Points, in no order, along strands that fork, close into loops and pass close to each other.
In the rows, zero is written as 128.
Points whose rows are less than 121 apart are linked; no others are. Some points are linked to none.
<471>: [118  99  78 150  98 162  77  89 123 132 118 128  82 218 171 140 103  97
 127 135 157 163  53 164  57 128 106 137 135  99 155]
<509>: [129 132  50 123 123 136  97 123  75 126 119 115  69 198 162 116  98 121
 181  91 113 136  78 151  61 174 101 126  94  84 187]
<548>: [120  89 185  73 136 109 158 119 188 114 120  99 178 132 121 183 154 136
 100 185 131 122  92 121 182  64 128 144 138 108 137]
<812>: [125 130 187  95 130 104 160 130  92 154 177  93  92 118 120  83 165 152
 101 133 166 181 184  96 136 112 157 104 188 138 132]
<736>: [112 132 161 160  96 106 120 139 114 138 160 147 133 109 116 105 111 141
  93 123 124 147 192 127 187 150 114 111 125 121 110]
<449>: [100 109 149 165 116 123 104 141 166 129 135 155 141 149 147 146 100 105
 112 145 148 154 125 158 124 135 115 131 148 107 110]
<782>: [113 157 148 100 121 114 141 123 154 104 113 114 151  79 103 105 139 157
  90 102  88 132 163 160 223  89 140 121 118 135  89]
<755>: [123 108 112 165 147 142  97 181 191 108  31 195 150 117 150 178  88 150
 171  96 112 118 105 210 131 123 103 158 119 112  75]
<691>: [ 67 156  83 133 123 175 103 135 160 114 136 135 146 112 138 118 109  84
  93 135 150 129 114 158  89 114 141 133 179 139 139]
<23>: [181 112 205 109 158 105 159 160 140 122 114 122 127 116 114 117 162 198
 122 120 104 158 127 151 195 115 139 141  92 128  66]
<452>: [115 130 161 110 129 122 136 143 123 156 171 112  88 125 126 100 139 138
 127 142 167 176 145 106 107 130 141 108 164 139 134]
<499>: [116 160 133 132 123 126 127 130 164  95  90 170 174  69 104 113 118 141
  99  84  90 121 172 172 210 121 134 136 104 147  75]
<465>: [109  74 108 113 138 135 110  95 200 120 104 128 135 151 132 211  97 133
 144 166 115  96  50 123 129 110 105 150 112 135 160]
<760>: [123  80 192 124 120  96 138 115 125 137 164 119 116 129 124 141 124 154
 121 183 135 145 138  98 159 129 130 110 116 106 118]
<762>: [121 105 102 128 161 147 117 145 195 102  40 177 163 118 139 177  92 153
 178 112  96 101  72 177 143 112 118 174 109 153  84]
<438>: [105 155 109 166 128 156 111 140 180 109 113 182 202 100 142 152 122  58
  76 104 155 107 136 166 121 133 129 157 156 119 102]
<630>: [118 104  98  98 142 140 119  88 160 144 129  88 114 163 121 186 121 127
 144 172 127 105  65  87 106  99 119 137 135 154 183]
<425>: [143 189  95 125 144 122 139 101 110 126  97 143 150  99 106 116 126 114
 134  89 108 111 130 152 173 113 145 153 107 168  97]
<29>: [132 167  96 128 106 138 133  98  75 119 142 118 170 104 107 111 156  90
 125 142 122  76 178  78  99 107 147  98 161 132 163]
<58>: [152 107 180 150 157 123 132 196 162 126 114 158 108 115 133 125 121 173
 135  94 120 162 135 170 143 159 117 139 108 138  64]
<178>: [129 111  96 147 126  95 112 109 108 140 111 136  90 184 148 158  85 113
 162 119 111 124  90 148 154 160 104 152  72  86 136]
<612>: [171 114 209 134 144 126 155 207 164 114 122 157 140 106 114 110 160 189
 115  99 111 167 156 154 162 143 126 147 122 137  55]
<220>: [127 134 122 131 143 135 130 117 183 133 118 123 140 157 145 172 127  94
 117 158 150 128  63 149 123  94 127 173 161 141 128]
<551>: [155 156 135 156  93 109 121 131  69 129 157 137 160  97  98  67 156 101
  83 111 133 136 235  99 153 153 131  97 141 139 133]
<133>: [128 119 127  87 140 131 153 104 131 142 141  71 129 137 102 164 149 143
 128 185 129 106  90  81 125  82 139 113 138 152 168]
<227>: [128  67 223 120 133 105 149 141 140 142 173 135  97 125 139 128 129 190
 125 149 131 184 149 110 142 148 121 117 125 110 110]
<582>: [175 148  93 128 119 139 150 109  75 126 116  95 170 110 106 131 185 110
 118 132 121  62 136  76 113 102 153 110 119 152 140]
<788>: [123  72 181 142 166 133 102 176 197 138 124 153  99 169 168 178 110 152
 132 144 143 188  92 175  80 118 112 129 159 116 112]
<384>: [119 141 169 130 130 118 146 169 194 111 120 155 189 103 124 138 146 120
  95 131 121 135 153 163 177 113 132 148 148 120  79]
<175>: [127  89  81 131 119 138 101 112  96 135 142 111  69 188 149 135 115 116
 172 145 128 124  82 110  52 168 102 108 105 113 184]
<951>: [152  87 197  93 133 130 168 141  99 114 146  85 149  91 107  93 207 175
  80 155 143 132 147  86 147  93 166  98 127 121 123]
<730>: [ 91 148 129 157 113 159 107 163 136 134 157 137  82  90 117  62 104 139
 123  79 148 167 153 148  85 166 115  92 147 149 123]
<256>: [135 115 161 165  93 107 131 140  97 139 171 136  98 107 109  80 130 162
 120 111 129 156 194 105 157 174 119 107 110 125 121]
<302>: [115 163  79 157 135 182 105 123 138 123 137 128 137 127 128 118 130  83
 117 133 145 110  95 134  62 133 138 142 150 158 136]
<679>: [111 178  49 139 142 165 112  93 146 118  96 135 143 139 135 142 111  89
 131 108 131  95  65 154  95 113 140 189 135 160 135]
<57>: [127  88 145 136 131  84 126 120 149 136 112 140 101 168 148 179  85 143
 158 136 105 131  96 146 183 147 104 144  80  99 116]
<312>: [110 161  66 136  95 143 116  52 106 118 123 120 168 129 116 162 113  75
 135 146 124  58 108  86  90 104 135 146 150 115 193]
<277>: [186 147  97 160 107 122 132 125  48 121 125 126 133 101  95  87 161 141
 139  87  95  83 201  82 115 162 130  81  89 142 136]
<52>: [174 111  92 114 167 143 155 133 100 142  99  98 100 153 124 143 151 145
 170 132 124  95  68 104 121 142 126 150  66 164 134]
<286>: [115  96 193 117 146 139 136 170 156 147 174 130 100 128 140 110 142 134
 108 159 177 198 128 129  93 137 137 112 182 142 111]
<605>: [122  86 122 123 151 137 111 140 212 105  82 144 131 141 142 195  96 162
 164 144 101 119  57 163 136 106 105 149 107 135 119]
<619>: [111 143 142 161  91 100 123 112 121 129 149 148 160 112 116 129 111 110
 107 129 123 111 157 123 178 143 125 122 113 101 117]
<874>: [144  63 209 105 189 124 119 184 220 130 125 152 113 159 166 198 118 177
 154 147 109 202 106 163  92  97 112 135 167 114 106]
<831>: [120 135  97 147 105 105 109  60 118 141 143 120 131 187 144 171 112  63
 128 153 159 119  78 117 101  98 123 170 161 102 172]
<202>: [153 163 111 137 112  84 139  65  97 149 122 113 148 163 127 169 119  80
 141 135 141 103 103 104 149 103 143 160 134 120 154]
<761>: [122 149 104 146  88 105 111  91  71 138 153 122 108 131 125 114  89 128
 165 122 100 106 160  96 114 151 120  95 121  99 164]
<440>: [167 136 127 155 118 124 148 131  78 126 127 125 149 100 104 104 158 127
 115 114 112  87 169 101 156 152 133 108  69 135 106]
<520>: [173 186  71 149 112 116 114 108  44 133 111 152 144 114 115  97 120 111
 151  75  82  82 206  97 103 160 130 110  97 128 147]
<799>: [103 164  83 119  99 134 122  83 101 128 143 111 152 125 124 134 122  70
 135 162 136  98 134  91  81  96 146 123 181 125 181]
<186>: [115 165  62 140 126 150 102 115 127 127  98 133  91 144 140 130  83 116
 158 104 117 125  71 172 105 131 132 157 111 141 130]
<937>: [134 132 141 134 144  97 123 136 117 153 146 120  67 156 141 118 105 154
 149 102 123 175 118 149 142 145 124 134 117 129 118]
<287>: [109 151  95 122 146 133 117 125 170 117  54 158 149 105 134 155  83 124
 149  98 114 113  85 186 167 106 131 168 121 152  83]
<845>: [141  78 213 144 114 111 161 143  97 155 180 141  93 113 119  89 145 179
 117 125 161 184 184  89 137 171 130 112 129 125 111]
<199>: [170 109  88 123 166 133 142 119 138 132  79 128 137 152 133 161 126 130
 161 131 128  98  49 132 151 140 121 184  68 158 113]
<540>: [130  95 154 119 133 103 141 114 142 140 138 114 129 136 119 167 126 147
 137 166 118 106 101 106 164 124 112 126  86 115 122]
<712>: [118 164 120 114 131 131 150 122 134 117 127 120 193 100 123 124 169  81
  72 139 142  96 162 124 162 106 147 129 143 138 118]
<367>: [136 194  88 111 132 122 137  98 129 103  89 156 181  75 100 109 145 111
  90  83 101 101 173 155 190 109 154 132  97 166  90]
<913>: [125  94 193  93 114 131 163 154 104 113 154 100 151  72 110  69 193 157
  60 149 146 144 201  94 169 107 157  87 154 117 115]
<120>: [158 157 122 139 111 120 113 149  71 156 166 129  52 145 128  54 134 141
 169  59 159 164 167 109  48 180 112 107 141 127 159]
<752>: [121  77 179 144 157 145 107 164 175 135 151 154  99 167 169 150 127 126
 118 159 186 193 101 153  64 135 129 129 174 128 110]
<776>: [114 136 114 120 115 148 116 125  98 131 160 106  94 126 122 102 130 127
 162 147 140 113 130  85  52 141 129  91 146 140 171]
<107>: [135 145  80 135  83 109  93 111  57 143 146 119  82 156 138 102  93 130
 197 104 104 119 156 104  67 166 110 101 124  80 189]
<346>: [126 152  76 162  86 145  84  72  99 135 133 129 118 192 151 133  98  71
 135 125 155 140  73 144  62 118 128 157 155  94 166]
<118>: [156 224  62 135 108 112 103  79  65 130 116 152 147 120 115 119 101  87
 147  77  92  85 166 115 109 122 146 134 128 122 157]
<797>: [112 161  97 117 141 161 147 120 165 102 117 148 216  96 137 147 158  48
  68 127 156  87 131 135 141 111 137 166 158 140 122]
<429>: [160 186  86 149 108 100 133  79  74 141 118 127 147 136 118 142 120  76
 145 103 123  84 128 108 136 113 148 144 126 125 144]
<989>: [145 106  92 134 134  95 140 127  72 138 122 112  83 165 136 131 114 144
 182 114 104 109 124 111 151 189 105 122  62  96 149]
<456>: [133 123 120 142 107 108 116 135  70 154 164 120  45 165 135  81 116 145
 173  93 140 150 147 104  81 188 109 104 120 103 161]
<643>: [113 120 192 103 110 125 145 162 137 119 157 119 156  77 118  68 170 153
  63 131 125 165 228 137 196 119 132 108 161 120 109]
<490>: [122 175  99 108 148 124 140 111 143 126  81 122 132 113 115 134 114 132
 143 106 109 117  91 167 171  91 143 161 121 175  97]
<835>: [169 117 158 133 125 122 153 143  88 127 143 112 147 102 105  99 188 136
  95 146 137 109 159  87 146 125 145  96 100 130 110]
<796>: [111 130 153 166 133 135 114 177 204 111  97 185 197  99 142 157 111 105
  97 120 130 123 144 180 150 125 115 148 160 104  83]
<208>: [128 137 148 158 131 144 104 193 156 134 135 157 103 100 119  92 115 150
 117  80 136 169 156 164 124 166 109 126 135 156  90]
<741>: [103 114 146  84 128 140 155 113 121 125 148  78 146 113 111 138 160 127
 107 196 144 109 128  87 133  87 148 102 165 139 156]
<16>: [ 65 141 102 122 101 168 104 107 114 122 155 124 142 120 135 102 111  69
 111 171 163 129 153 118  77 120 132 111 199 128 163]
<564>: [137 171  83 144 134 175 122 133 116 122 133 132 147 101 110 100 142  95
 120 118 134  92 143 110  73 147 141 115 119 167 126]
<110>: [132  45 100 134 176 137  99 182 161 122  65 145  66 198 191 165 117 150
 170 107 132 173  52 190  91 173  90 137 100  95 117]
<507>: [140 174  48 125 133 134 105 118  80 127  98 127  83 170 147 108  92 114
 178  82 117 130  83 155  86 158 118 150  96 116 144]
<870>: [ 89 133 155  94 109 132 154 133 143 116 145 124 190 104 133 119 156  83
  74 161 150 115 173 129 175  92 138 119 163 117 124]
<47>: [153  98 196  70 166 122 167 136 159 119 124  87 140 132 110 160 162 184
 114 169 110 141  80 121 169  75 138 124 107 131 120]
<733>: [103 160 102 145  86 112 117  83  96 126 133 135 141 103 102 122  98 120
 122 122  91  81 171 101 159 131 129 101 106 110 147]
<649>: [ 95 161 146 104 102 118 142 129 134 111 142 102 146  75 106  84 155 153
  70 110  96 136 203 138 198 100 140 107 142 131 113]
<575>: [115  68 231  91 148 113 170 132 151 136 175 119  87 103 132 116 137 223
 109 156 133 217 154  98 131 123 136 103 152 124 122]
<528>: [115  90 111 126 128 151 117 117 106 132 155 106  83 150 130 132 116 131
 163 172 138 110 103  85  59 155 121  96 110 130 173]
<323>: [167 123  94 131 153 121 146 140  72 142 118 104  97 150 129 121 139 136
 172 109 119  97 111 104 119 170 121 128  68 134 135]
<176>: [ 79 105 145  62 123 147 169 111 155 114 133  90 187 105 136 142 159  94
  91 192 149 104 135 108 158  70 137 119 176 120 160]
<941>: [147 112 206  89 156 114 164 158 151 126 134 105 136 124 117 118 162 180
 112 141 115 155 118 139 176  91 140 127 124 140  96]
<142>: [132  59 126 127 181 136 108 179 186 122  84 146  98 166 167 170 103 162
 175 131 107 147  77 166 116 156  95 141  91 115 114]
<55>: [104 144 129 128 131 152 130 149 123 137 172 114  77 105 124  73 136 136
 142 116 155 142 140 115  75 142 135  93 154 156 146]

A fork is a point with three links, a tip a point with one. Leave the first point through the second and follow the links. Name the first fork or tip that comes.
<490>, <425>: <471>
<951>, <913>: <762>
<199>, <52>: <227>
<55>, <730>: <548>
<540>, <57>: <199>
<548>, <47>: <55>
<845>, <256>: <120>
<133>, <741>: <384>
<796>, <438>: <605>

Name the points in between on the shortest way along the links from the first point to the second, in order.
<575>, <761>: <227> <845> <256> <736> <619> <733>
<440>, <490>: <835> <951> <913> <643> <649> <782> <499> <367> <425>
<874>, <29>: <788> <752> <286> <452> <55> <776> <528> <175> <509> <507> <186> <679> <302> <691> <16> <799>
<52>, <456>: <323> <989> <178> <57> <540> <760> <227> <845> <256> <736> <619> <733> <761> <107>
